Each row is a point on a tangle of strands that fork, close into loops and nearly touch. The rows are in no order.
(in the rows, 128 means zero)
Two points are linked if the straight distance between their rows is under 110. Some points are linked to none.
zubim: [129 135 163  79 139 117  95 125  98 101 110 142 154 179 134 159 179 144
 103 179  91  93 120  77 115 139 141  81  97  83 156 179 125  90 172 161]
fovuf: [106  86 106 128 144 127 161 123 150 173 106 155 107  76 138  94  60 120
 138 110 156 129 149 154 121 133 151 159 137 152 131 131 193 124  47 110]
Kiv: [103 122 106  97 156  97 161  93 134 157 100 165 125  94 143  78 120 162
 215 145 201 141 134  86  83 148 187 151 142 142 127 122 153  94  95 109]
geser: [118 135 100 190  79 147 130 126 107 171 137 136 112  92 140 100  74 190
 162 156 122 191  79 175 134 127 111 153 115 112 123 119 117 116  66  79]
nupu: [121 145 149  96 132 135 100 129  63 140  97 193 151 164 160 150 164 164
 143 168 124  96  91  85  71 150 141 107  94  78 150 173 147  84 169 156]
Disu: [117 144 133 122 141 133 123 153 121 123 118 121 128 133 119 110 128 178
 121 184  78 146  98  91 162 111 123  80 106 137 157 150 111  96  95 105]
zevub: [118 154 129 138 101 137 107 137  77 149 127 164 136 126 163 123 121 195
 153 191 118 153  86 115 110 142 121 128 101  91 142 154 122  94 124 109]
Kodub: [142 113 135 105 139 113 167 102 159 121 128 148 112  97 152 103 110 129
 204  86 186 157 169 142 111 157 187 172 168 129 118 106 138 139  96 157]
zodi: [142 106 122 145 142 118 123 122 152 136 158 108 127 153  67 133 173  64
  92 124 141  92 123 130 107 114  92 132 150 174  95 112 115 164 219 139]
zeka: [116 119 118 172  84 163 140 141 118 146 120 161 131  79 186 133  52 118
 118  76 116 130 143 203 135 132 110 173 123 105 110 140 187 161  73 120]
vuk: [139 134 124 126 168 136 188 117 156 132 137 130 130 123 110 116 147 114
 188  84 142 151 133 112 128 133 149 123 177 171 116 102  90 135 136 156]
guze: [125 152 138 137 142 173 175 169 169 115 102 119 147 113 151 146  88 140
 129 107  62 157 154 136 187  91 114  63 108 158 141 126 142 128  15 135]
Bif: [128 132 132 112 115 108 104 110  92 141 107 179 144 132 167 123 156 146
 191 146 212 118 118 104  40 186 173 169 126  82 118 134 140 107 173 115]
kegas: [110 156 133 146 127 210 165 141  96 147 111 189 152  89 203 132  68 146
 157  80  98 121 109 178 107 125 134 113 100 105 127 146 201 136  65 144]
lilab: [160 160 150 121  97 114 103 143 126  52 153  59 115 161 144 162 126 130
  83 119 119 129 175 157 174 112 154 161 137  42 127 112 107 162 141 131]
Dafev: [143 127 100 170 120 104 101 148 146 111 144  59  99 151  81 136 121  83
  75 116 114 126 139 151 183  86  85 138 131 169 113  98  98 154 146 116]
vup: [125 150 146 131 129 188 172 163 148 115 112 138 160 105 180 146  73 154
 137 106  67 146 155 163 163 111 123  89  99 124 133 139 166 140  27 145]
zevo: [138 131 115 121 162  90 122 137 153 106 134  79 101 154  74 115 155  92
 101 132 142 118 139 100 167 116 136 129 158 160 139 101 104 141 161 125]
vuz: [124  90 128  82 137  76 108  97 140 123 113 111 108 123 120 111 137  83
  99 128 186  84 165 124 109 153 162 160 146 128 139 114 155 142 141 109]
kap: [106 108  89 168 140 119 130 144 127 195 113 139  99 114  95  62  89 168
 151 183 136 176  70  82 141 132 104 111 124 187 151 116 134  76  80  83]
gudu: [148 129 108 157  93  96  85 153 143  97 139  46  94 144 111 146 107 106
  75 118 113 135 159 174 192  80 103 146 129 125 126  99  98 158 114 107]
Nef: [122 133 118 117 151 135 129 130 117 150 112 158 138 123 121 102 133 167
 151 177 114 136  90  92 129 124 129  88 107 150 160 150 131  96 122 116]
tive: [135 152 153 142  98 142 137 142  98 115 115 127 140 106 183 141  89 152
 119 115 103 132 131 149 126 148 173 161 114  60 122 151 164 146  82 121]
tiken: [100 108 104 118 114 116  91 141  97 203 102 156 109 128 101 110 151 174
 129 196 132 160  86  75 111 140  79 117  95 132 153 131 125  81 158  98]
rer: [120 102 117 105 175  88 155 128 169 115 110 105  97 128  87  98 122  89
 127  82 175 116 172  94 151 131 165 137 181 181 140  93 140 132 103 134]
bapa: [151 160 149 166  91 176 141 170 153  84 158 104 133 107 159 160  88 138
 133  96  67 191 160 207 187 111 100 114 118 108 109 123 114 160  28 137]
Kofoz: [100 107 100 147 121  98 114 148 120 190 102 134  98  96 114  72  97 174
 135 205 149 166  85 101 125 144 112 142 113 149 143 115 138  84  73  75]
Vuli: [152 162 161  79 156 127 142 116 148  59 137  88 143 164 125 159 159 132
 125 116 114 116 148 109 155 108 169 104 141  92 135 129  95 139 152 155]
buf: [145 147 168  84 152 171 175 129 163  64 121 135 173 139 166 176 121 113
 136  63  91 120 181 145 145 121 145  75 121 127 127 134 137 156  72 190]
Nof: [159 147 160 125 110 143 132 151 159  62 164  98 116 127 158 155 112 125
 130  81 117 160 169 189 171 130 143 158 150  83 113 109 117 169  95 161]
fozan: [119 120 107 121 172  88 128 145 152 121 117  96 107 145  81  87 142 115
 108 146 138 123 126  61 168 129 140 109 166 171 152 106 123 116 121 111]
ler: [134 116 139 109 183 117 164 113 151 120 151 137 143 160  76 131 198  95
 129 123 135  67 124  75  83 108 128  84 150 179 107 129 113 146 206 168]
gifir: [130 138 146 115 123 123 142 120 116 115 119 128 138 116 174 117 109 165
 148 136 129 131 134 120 119 148 180 148 135  77 140 138 143 129 101 122]
Senaz: [132 126 132 101 150 109 160 111 148 116 118 116 121 119 125  99 131 145
 171 126 158 141 136 100 132 128 174 139 153 137 138 118 118 113 108 125]
pesil: [125 162 130 140 167 187 190 165 167 106 143 111 164 137 114 166 123 106
 124  87  53 162 143 104 174  97 107  48 144 195 110 111  89 144  75 167]
Zibo: [115 116 133  94 126 113  85 126  89 173 116 143 128 168  96 151 196 157
  94 189 100 123 110  63 112 125  88 110 100 103 147 151 114  91 210 132]
sidib: [ 86 114 114 100 158 152 153  94 102 175 104 208 138  92 164  93  87 125
 174 104 165  81 119 137  67 142 157 114 110 151 142 138 201 114  99 133]
Pides: [153 119 124 115 143 126 171  94 160 116 150 137 121 118 108 123 168  84
 194  59 179 143 156 142  92 153 158 161 170 151  95  87  97 158 180 176]
Les: [124  85 112  94 163  78 112 107 156 122 103 116 104 123 106 109 138  58
  87 100 168  69 170 113 123 132 148 135 135 180 143 128 167 141 129 119]
tal: [131 136 164  96 145 144 104 107  97 103 117 162 164 177 142 167 163 127
 112 145  98  67 111 103  97 135 138  83  97  99 143 181 140 110 188 173]
gumud: [144 148 158  74 174 134 161 118 158  59 134  97 150 167 108 167 166 100
 112  86 104  97 167 108 143  99 154  81 140 135 118 122  94 145 154 182]
gupal: [147 107 128 121 120 143 155  84 146 139 147 149 124 113 128 127 141  89
 179  65 188 131 147 166  96 158 147 171 160 136 115 105 124 152 166 150]
zufa: [140 130 125 128 110 127 119  98 113 145 134 158 146 120 157 122 144 128
 196 125 195 121 118 129  71 170 165 166 136 107 123 124 127 125 174 118]
Gute: [140 125 125  82 141  92 109 102 108 126 130 147 146 161 103 126 209 147
 182 174 174 140 120  68  73 156 143 136 137 109 125 125 106 106 212 132]
Mut: [ 77 125 120 142  90 101  73 160  73 172  91 153 124  98 177 108 103 151
  65 170 122 109 115 135 105 160  91 153  84  82 137 157 186 103 104  96]
zipu: [123 146 127 136 111  92 105 154 120 122 133  75  96 128 104 101 127 182
 116 199 114 180 103 109 165 121 124 133 125 111 145 112  88 104  88  84]
let: [ 82 117 116 122 120  98 101 148 102 178 101 137 112  95 147  81 103 182
 123 206 124 144  96 109 115 157 117 139  94 115 152 138 158  90  78  86]
zotod: [122 130 107 138  94 121  94 131  95 166 128 151 120 114 137 102 150 192
 190 207 170 187  89 102  94 161 113 153 119 111 127 120 103  84 149  86]
Pul: [126 126 120 100 160 108 160  87 127 130 116 159 139 116 131  94 139 152
 203 135 168 137 125  93  96 143 178 129 144 146 139 128 122 108 133 122]
Posem: [127  92 119 109 109 113 109  90 126 151 127 151 128 113 128 117 139 100
 152 130 211 109 121 133  79 168 142 168 138 127 124 117 142 138 173 111]
ref: [140 100 141  83 135  92  87  92 129 109 132 127 137 160 111 142 187  93
 102 131 175  77 140 111  84 157 135 149 133 126 129 133 130 147 208 138]
fali: [ 96 127 130 117 115  97 119 131  80 162  91 158 132  88 179 114  90 129
 114 134 165  93 121 130  69 188 173 176 114  80 120 150 208 127  98  99]
kidez: [128 147 134 173  74 154 133 152  97 129 104 137 137  94 194 150  65 135
 101  95  89 133 133 186 137 132 125 162 105  73 108 156 173 159  70 110]
luki: [133 166 132 142 161 174 181 158 164  96 162 102 140 141  98 168 143 112
 131  89  77 163 140 115 168  89 118  78 157 175  97 105  68 144 118 176]
Geb: [159 173 174 153  91 178 157 143 111  90 144 155 145 115 198 166 102 152
 169  76 110 157 134 166 127 144 171 144 122  54 103 156 133 147  97 161]
vame: [129 109 136 102 147 114 144 123 155 122 110 111 111 106 134 108 110 120
 133 109 146 124 162 128 137 128 169 156 147 129 146 115 154 134  85 124]
nilas: [108 133 124 121 140 167 139  96  85 157 107 214 149 115 176 114 109 117
 162  99 149  67  99 144  60 141 149 114 105 130 139 149 197 127 126 139]
zosun: [148 145 141 132 102 133 104 109 116 116 159 114 129 145 122 139 154 129
 131 144 139 134 108 140 126 137 126 143 136  98 130 126  92 136 182 116]
zitav: [142 135 148  98 151 130 163 111 167  84 139 137 129 116 155 122 133 123
 191  68 156 154 167 145 128 147 176 149 164 125 120 109 112 147 101 180]
Dugat: [146 148 152 125 105 122  74 139 114  75 150  81 132 168 132 172 141 117
  64 147  85 104 138 144 159 100 109 121 108  90 130 150 105 134 161 126]
mak: [106 111 115  97 153  84 164 100 138 159 110 145 116  81 143  85  86 153
 193 134 185 134 150 112  97 151 190 175 154 129 121 121 175 114  59 120]
Ladud: [149 113 134 156  80 137 113  95 137 122 155 121 130 123 131 150 131  68
 104  71 171 111 142 190 118 139 105 192 150 113 111 112 120 172 183 128]
Malom: [156 123 134 140 115 140 140 104 156 108 163 101 122 133 115 164 147  62
 114  54 152 119 155 189 121 129 106 176 162 138  94 100 108 184 189 160]
gapod: [130  99 142 108 130 120 141 126 155 112 109 126 122 100 159 125  93 106
 117  83 136 108 181 154 127 135 161 158 140 113 133 129 182 151  78 136]
tuf: [125 133 128 163  89 142  97 146 114 111 129  91 130 124 146 145  93 143
  87 145  64 133 136 155 171  91  97 107  88 103 131 144 131 140  80  90]
Pakup: [ 91  99  94 140 112 111  79 146 109 202  90 153  96 115  95  99 125 154
  90 187 123 156  90  91 135 128  60 121  85 150 156 129 140  90 127  88]
zolo: [130 136 149 114 151 181 155  97 122 119 140 160 169 138 140 157 136 107
 142  82 106  78 121 143  88 126 132  97 108 132 123 159 127 136 173 171]
movor: [137  97 130  78 159  79 147 109 164 104 120 112  89 124 100 110 132  90
 134  76 197 114 179 122 128 138 178 164 177 152 132  89 142 150 125 149]
Rize: [137  96 122 116 129  96 105 105 143 130 137 114 122 144  82 130 170  67
 102 118 173  91 134 135  99 143 117 161 143 153 117 114 128 161 201 126]
Gan: [123 130 141 111 104 102  93 137  76 154 104 171 140 129 173 123 144 164
 149 171 174 116 108 104  55 185 155 163 107  69 134 141 151  95 146 113]
savi: [ 99  96 105  89 154 111 143  87 111 174  97 195 122  94 139  84  96 124
 181 133 200  89 125 117  63 158 168 134 125 150 139 136 197 116 100 115]
vus: [129 124 129  88 170  76  82 139 137 100 112  91 115 172  81 129 196 111
  65 167 108  95 141  66 154 114 120  96 126 145 147 138 119 113 175 139]
neto: [141 110 128 100 174 116 184  96 154 117 140 142 126 134  89 119 173  80
 166  63 169 100 156 105  80 132 158 128 165 179 103  98 110 157 176 172]
sazi: [151 166 136 147 138 151 150 136 141  93 184  85 132 156  78 157 158 121
 120 118  94 145 129 142 154  92 113 113 147 132  96  99  60 143 182 152]
gote: [130 145 127 141 143 147 158 178 176 101 113  88 122 123 129 131  92 128
 118 106  83 152 161 125 207  90 114  83 127 168 135 109 136 135  30 125]
Rila: [128 155 136 148 167 167 191 150 160 117 168 116 154 148  93 149 156 119
 144 113  74 138 118  84 141  85 121  66 156 182 100 112  65 128 148 165]
Biru: [129 112 122 100 131  84  59 134 124 125 119  95 112 171  95 147 190 115
  53 171 111 107 140  88 144 117  88 116 110 128 146 141 110 111 191 131]
buza: [107 100  84 182 145 136 145 149 147 177 111 121  93 119  90  70  70 146
 140 147 123 163  93  99 168 121 110 108 142 195 146 109 139  81  52  81]
ridiz: [122  83 102 118 168  82 128 126 172 126  97  92  95 127  94 101 116  61
  91  90 165  87 183 106 155 117 146 134 163 192 145 103 161 129 109 123]
Riv: [116  87 110 108 161 100 103 117 145 135 104 123 119 127 112 112 139  79
  84 125 135  75 152 102 128 122 129 108 116 186 157 144 159 124 136 116]
fotor: [120 125 118 170  55  91  77 139 114 117 139  76 104 113 134 118 100 130
  73 141 133 151 132 181 148 120 102 192 134  84 118 114 110 150 104  78]
luzol: [152 158 153 126 104 128 116 115  95 107 150 138 150 156 151 145 152 151
 153 144 140 124 107 122 102 146 158 139 127  71 131 152  99 119 184 138]
kiros: [102 128 127 121 119 133 121 118  78 165  92 196 135  96 191 112  93 124
 128 122 156  77 102 142  65 158 156 146 107  99 131 158 216 126 102 119]
dami: [108  85 101 128 160 113 158 113 152 180 104 146  98  93 112  80  86 113
 156 127 186 121 126 117 120 143 151 136 142 185 140 119 172 108  76 104]
kom: [151 170 169 130 115 184 170 152 144  78 146 142 158 118 190 158 105 164
 182  88  86 174 145 159 157 139 158 108 126  79 109 135 120 147  67 173]
dazam: [116 142 138  98 161 151 171 125 139 115 105 155 155 120 161 116 115 174
 168 134  99 127 115 101 133 118 166  81 114 120 150 147 140 112  78 135]
zegom: [139 147 152 118 109 117 121 130 119  95 130  97 128 128 151 127 122 166
 121 158 107 140 132 122 145 131 163 136 128  69 142 132 114 126 101 114]
Muv: [145 149 161  74 179 145 175 129 172  53 125 112 160 153 135 176 150  96
 124  65  98 118 175 118 154 113 152  74 138 148 118 119 114 156 104 198]
Kodig: [109 104 101 149 150 116 159 136 147 170 110 119  97  95 113  74  69 143
 143 146 145 152 116 111 153 128 140 137 147 173 144 113 158  96  42  95]
teson: [ 96 146 122 142 113 127 117 151  77 158 116 146 133  99 167  97  91 199
 136 193 100 151  84 121 122 146 131 135 101  90 142 144 154  98  77  95]
Big: [135 147 139 193  59 158 102 127 106 120 159 117 125 130 132 155  93 145
 101 113  87 159 113 197 154  97  86 140 113  89 116 138  91 147 114  98]
Fepi: [ 96 102  85 157 126 146  93 136 114 204  99 178 119 110 112  97  99 134
 107 164 120 133  75 126 123 121  56 106  85 176 152 136 168 100 119  98]
fefi: [131 125 122 146 154 169 151 134 144 128 137 122 146 132 115 147 123  92
 103 102  82  96 134 140 136  94 100  87 106 180 124 144 123 141 143 142]
Zuf: [135 136 122 149  95 105 106 143 130  99 136  65  96 125 126 132 109 140
  93 139 113 155 145 161 174 104 120 153 133  96 133 110 113 148  98  94]
bik: [148 133 157 101 142 139 137  90 123  91 139 135 156 159 132 158 160 108
 135 105 126  83 135 124  94 134 155 114 131 116 128 145 121 139 195 165]
mafad: [ 83 127 132 116 110  80  89 149  76 166  82 138 130  88 178 101  90 143
  82 161 147 104 135 130  88 189 135 172  97  79 121 155 203 107  99  92]
lelo: [142 150 159 136 123 199 157 124 115 110 132 169 159 124 181 174 105 130
 142  72  98 101 129 167 114 124 141 114 108  95 129 157 146 139 113 167]
nif: [140 155 149 175  78 178 130 147 124 104 163 104 126 125 142 169 101 147
 125  95  70 168 138 199 174  93 102 120 121  98 106 130  97 149  89 128]
tok: [108  96 107 109 120 118 122 103 120 176 111 174 125  98 136 102 109 117
 163 139 202 117 112 132  77 161 147 157 133 143 136 127 162 122 134 103]
laf: [128 120 125 123 124 107 154 104 137 150 124 135 116  82 159  98 103 152
 191 133 182 161 147 133 110 164 187 189 154 101 117 111 149 121  82 115]
zodob: [136 105 144  80 142  72 126  87 141  95 121 106 103 131 126 117 149 103
 123 102 203  96 177 119 102 151 191 176 163 105 137  99 143 154 146 136]
Digup: [123 115 107 160 152 139 141 135 134 165 136 134 127 128  86 104 129 125
 132 149 114 145  86 103 133 123  95  99 126 187 134 129 111 121 147 113]
viki: [ 89  90  87 143 154 125  86 143 119 184  86 167 115 110 119  98 113 126
  82 166 110 106 101  92 136 119  86  84  80 189 165 148 180  93 112 107]
nosul: [ 85  93 114  94 149  96  78 135 101 173  74 164 116 114 150 107 139 145
  76 175 129  80 126  95  98 147 118 105  80 122 172 160 193  89 114 115]
dimak: [152 149 136 104 128 116 116 103 105 110 136 149 160 159 136 140 186 155
 190 158 162 136 116  90  79 160 161 133 134  87 126 145  99  99 207 136]
Keva: [130  88 123 118 138 125 142 147 165 119 104 121 118  89 169 125  68  94
 111  82 120 123 194 170 153 126 137 147 133 146 122 128 198 156  42 134]
Zoman: [122 143  93 185  88 138 125 121 108 172 145 136 113 102 131  88 107 192
 209 176 143 209  76 150 122 136 124 157 120 113 119 117  92  92  98  80]
kisi: [137 159 108 138 179 132 197 138 167 117 166 115 129 145  88 115 166 114
 186  87 133 161 133  84 142 121 154 118 194 173  90  81  53 140 148 174]
nov: [136 126 133 162 101 127  82 120 116 130 161 116 132 152  90 161 161 103
  81 144 105 117 112 150 128 105  59 130 113 136  97 143 102 148 206 123]
peg: [108  92  92 150 167 115 110 143 141 159  94 137 120 122  97 101 120  93
  86 135 112  91 129  90 152 116 101  81 106 209 156 143 163 109 117 113]
kotu: [141 121 107 177 107 118  88 132 131 122 156  81 117 154  83 146 137  84
  68 127 100 117 123 165 159  82  56 124 118 164 102 129 101 150 175 115]
deze: [125 140 132 187  32  90  53 141  96 112 153  88 121 133 132 141 120 129
  62 135 128 143 120 189 142 109  79 181 126  64 110 126  86 148 125  82]
Vit: [132 121 129 150 112 149 153 142 144 128 121 112 113  90 150 116  78 154
 137 119 102 165 143 164 160 119 137 149 134 117 133 124 149 141  46 109]
nin: [148 133 141 139  93 127 114 140 137  79 141  80 116 129 153 154 112 121
  91 106 108 131 171 170 170 107 133 153 136  80 124 122 127 165 104 123]
Veb: [153 179 170 138 110 178 164 168 165  65 165 110 151 116 169 162 102 148
 151 101  76 190 160 186 182 126 126 102 129  92 109 121 113 155  38 166]
Kugog: [111 108 141  94 135 107  85 129  97 136  95 159 132 142 154 129 148 133
  93 163 125  79 124 100  92 152 137 119  96  97 158 166 166 107 144 126]
biso: [126 137 116 149 158 127 162 142 136 139 138 122 132 141  84  96 137 140
 157 156 114 153  96  73 153 116 124  91 149 179 135 120  93 107 135 118]
Ropif: [118 128 156  72 133 101  94 125  85 131  96 157 137 158 144 139 178 161
 113 179 121 100 119  70  92 155 141 106 105  84 159 164 133  88 167 143]
bara: [134 139 141  98 140 110 104 131 102 138 140 130 139 173  80 153 198 160
 111 193  87 136 102  61 131 110 102  97 116 120 130 151  89  96 211 148]
nutun: [138  99 106 146  68 112  94  98 137 140 140 109 122 115 111 128 124  68
  91 104 193 111 130 184 122 139  89 198 148 130 113  99 122 163 168 101]
nota: [142 112 108 106 123  97 100 120 113 154 136 135 129 145  88 122 197 144
 168 181 168 159  99  78  97 151 116 145 139 127 120 107  97 112 213 114]
vivi: [140 132 146 103 174 104 137 129 145 110 154 115 135 174  72 129 202 116
 123 153 122  98 115  71 113 113 132  95 149 155 116 127 100 138 213 155]
zela: [122 142  93 165 100 139 123 114 101 171 127 156 132 100 152  91 118 179
 216 180 176 184  84 132  92 158 133 164 125 106 121 119 114  94 126  86]
suti: [123 109  94 174 108 144 142 122 134 181 133 142 106 102  99  95  85 123
 152 130 149 161  82 156 131 135  95 139 131 172 126 108 118 116 111  90]
gikoz: [118 136 104 110 128 117 106 136  91 182 109 158 127 131 119 104 165 198
 180 214 142 182  87  66 102 143 112 123 109 127 151 131 107  68 152 101]
meka: [171 166 174 143  95 156 140 150 135  63 165 116 126 119 182 160 109 142
 147  78 114 169 157 180 157 149 164 162 144  46  94 129 120 168  99 169]
bub: [127  91 115 148 108 142 140 142 148 140 116 132 117  75 171 128  53 102
 110  81 120 133 166 202 145 122 117 171 134 140 121 125 190 158  57 120]
Baves: [160 140 131 137 125 139 134 120 158  89 169  78 123 153 100 175 147  71
  89  72 121 111 165 181 142  96 101 153 153 135  85 100  88 173 195 165]
Badog: [ 70  96 112 120 107  95  64 148  91 190  84 153 108 106 154 113 127 158
  63 183 114 112 124 101 119 143  79 125  77 102 160 154 179  82 118  96]
vuse: [133 108 129 114 183 133 179 115 160 119 149 129 136 144  82 130 180  80
 133  84 140  71 145  95  84 119 140 101 168 192  95 101 107 162 184 174]
foru: [146 125 139 134 122 171 159  96 141 129 151 152 138 114 148 144 129 102
 170  60 142 128 140 176 100 141 136 149 142 132 118 127 107 151 160 167]
fiv: [143 181 162  71 156 107 143 136 150  46 130  75 140 173 128 154 164 157
 115 163 106 142 129  86 187  98 178  84 137  75 139 118  81 125 132 145]
Figo: [114  90  93 160 153 119 130 136 152 162 106 115 107 115 101  90  87  90
 104 118 136 113 130 115 155 121 108 113 137 205 144 118 153 113  90  96]
pelom: [119 110  95 192  85 167 132 113 128 177 142 149 129 105 103 120  92 102
 130 102 135 147  83 189 127 117  59 143 116 168 111 118 116 141 140  97]
Viso: [164 170 142 105 121 114 109 140 146  50 160  56 118 167 103 169 146 131
  92 128 123 138 161 149 182 100 157 149 141  70 129 103  77 154 161 147]
Vevib: [143 117 157  81 157 105 130  86 131  83 133 123 145 169 107 143 193  94
 112 116 139  63 143 106  94 138 150 114 134 125 119 134 123 147 207 163]
tinos: [135 120 126 114 117 113 100 118 113 144 145 128 119 151  91 130 177 127
 130 167 145 136 100 111 113 147 102 136 136 130 131 125 107 128 198 120]
metot: [137 164 158  95 129 114 125 140 120  76 135  88 139 153 136 133 145 174
 121 177  98 135 125  98 164 120 165  95 120  70 147 137  96 108 117 122]
Lok: [130 134 128 124 158 163 187 132 151 130 129 144 139 110 125 126 117 129
 167  92 112 148 126 120 136 118 135  98 138 174 134 122 112 126 110 149]
Medo: [143 120 133 165 105 149 122 122 137 143 182 124 133 147  86 159 169  87
 101 130 124  95 106 157  99 111  65 130 135 155  75 128 101 160 232 143]
Nomel: [134 125 120 189  81 165 122 122 120 148 154 121 124 123 117 141 106 123
 116 112 105 147 104 189 144 101  75 137 119 130 117 132  96 143 130 103]
zif: [113 129 117 174  93 127 138 130 113 154 125 113 112  79 152 105  66 174
 133 147 106 179 114 168 150 136 133 172 128  95 116 123 147 129  49  85]
gomam: [151 177 159 105 124 110  90 135 123  50 158  63 128 187 107 172 159 139
  72 163 103 123 142 128 178  96 141 120 127  69 130 124  75 133 168 137]
Rigak: [134 149 141 133 138 207 174 108 120 127 146 176 166 125 161 161 122 114
 172  53 108 115 131 164  95 133 133 112 125 125 110 142 118 141 150 185]
defar: [129 151 132 123 160 122 141 145 134 110 137 107 130 149  90 120 145 152
 130 167  92 148 100  73 170 104 126  78 131 151 145 136  91 104 128 116]
tuban: [132  86  91 174 129 125 138 138 154 154 119 106 100 120 101 112  93  70
 100  84 137 122 142 148 164 107  91 133 143 202 132 109 140 128 104 109]
Mikad: [150 150 128 140 140 121 142 136 147 100 156  73 106 146  79 138 149 109
 117 115 125 144 135 138 173 104 126 131 154 135 122  91  77 148 158 137]
natum: [130 163 121 142 186 124 189 147 167 108 169 102 139 166  78 131 167 125
 151 110 105 132 122  68 156  96 138  84 185 162 101  87  60 135 169 162]
Teg: [116 152 141 121  97 115  91 152  61 155 104 163 134 141 172 137 151 199
 158 197 146 143  87  95  79 165 131 143  96  53 142 155 128  77 150 112]
Vifur: [123  77  77 186 113 131 117 124 149 176 118 130 114 111 112 107  84  60
  88  96 141 113 125 171 144 111  63 138 112 203 119 120 146 137 129  93]
Tonul: [117 136 147  99 141 149 108 109  69 129  96 206 159 165 157 151 154 133
 133 140 120  58  92 104  62 141 139  86  87 105 146 177 172 101 171 171]
neki: [128 156 154  92 164 200 194 137 159  95 117 164 178 120 169 171 117 131
 155  70  82 136 145 138 134 122 143  58 116 160 129 138 128 142  64 194]
nek: [115 146 129 111 175 196 203 143 149 129 113 165 164 114 142 141 114 136
 173  78  78 142 124 118 140 118 139  65 124 181 129 133 117 127  77 176]
faz: [109  99  78 185 107 135 110 130 128 203 109 155 104 103 101  84  74 128
 114 155 135 159  74 145 133 121  63 121 103 184 136 121 148 104  93  74]
Kad: [123 120 143 106  98  95  59 130  91 149 122 116 114 168 100 155 192 144
  75 178 123 124 121  91 118 140  83 135 105  88 142 142 103 104 205 118]
tobe: [128 151 144 134 120 201 166 145 115 117 116 163 158 109 189 153  86 146
 142  89  80 119 138 164 131 119 145  96 103  99 133 151 170 141  71 157]
dofa: [153 155 145 133 123 148 122 119 137  89 173  89 142 163  99 175 160  97
  89 117  96 106 136 155 143  95 109 122 133 122  98 127  89 151 208 148]
bise: [133 137 138 167  51 105  40 131  98 105 157  92 135 156 129 168 132 121
  48 144 105 123 124 174 150  97  61 147 103  90 119 149  93 140 155  99]
gib: [116 115 103 131 158 135 141 125 119 172 114 173 135 121 102  96 128 129
 156 152 136 118  86  96 107 137 112  97 118 185 149 135 144 105 140 118]
fikur: [132 144 141 143  79 102  33 144 100  95 154  77 124 174 115 172 153 129
  43 166  74 116 130 144 165  87  75 119  99  93 121 147  89 129 164 110]
mogam: [139 129 128 141 128 139 148 156 165 113 132  89 102 110 125 122  95 141
 128 107 106 172 152 148 187 107 129 136 147 135 133 109 130 134  54 122]
Vana: [132 105 111 159  54  96  82 116 121 131 138  98 110 111 135 124 106  95
  77 124 170 133 130 183 131 131  87 201 142  99 115 110 122 150 136  84]
Nomok: [134 124 143 114 162 131 127 135 124 143 148 147 146 168  78 142 191 132
 118 171  88 100 105  77 112 108  99  76 119 155 119 154 115 118 206 156]

A piece is all that can be reached along the links. How many separate loops has the piece of each point below (a circle has one, a figure eight two, a Y none), and how many tips (points with one link)?
zif => loops 3, tips 4
Kugog => loops 1, tips 1
nek => loops 0, tips 2
biso => loops 1, tips 0
nota => loops 1, tips 0

A fork is a point with three links, a tip a point with one. Leave the first point through the second and follow the links. Name the first fork or tip that comes.
zevo, Mikad => fotor
Pakup, tiken => tobe
Senaz, vame => pesil
gifir, tive => zitav
Kofoz, let => Ropif
Kugog, nosul => fovuf
bara, Nomok => Rigak
zolo, bik => Zuf
Vit, zif => Fepi

How many points has the smallest loop of links through each point below? Write - if it is on no loop.
gib => 6
ridiz => 6
Zuf => 10
tal => 5
luzol => 6
Pides => -

Name the points in between on the shortest way along the links from the first point to the second, in order.
tobe, Geb => lelo > Rigak > zolo > bik > Vevib > ref > Rize > zodi > Medo > nov > kotu > Dafev > gudu > Zuf > nin > Nof > meka
teson, Kugog => zevub > Teg > Gan > Bif > zufa > Posem > tok > savi > sidib > nilas > kiros > fali > mafad > Mut > Badog > nosul
kisi, Pul => vuk > Lok > nek > neki > buf > Muv > gumud > Vuli > fiv > metot > zegom > gifir > tive > kidez > zeka > bub > Keva > gapod > vame > Senaz
fozan, Nomel => zevo > Mikad > sazi > dofa > Baves > Malom > Ladud > nutun > Vana > fotor > Zuf > nin > Nof > meka > Geb > kom > Veb > bapa > nif > Big
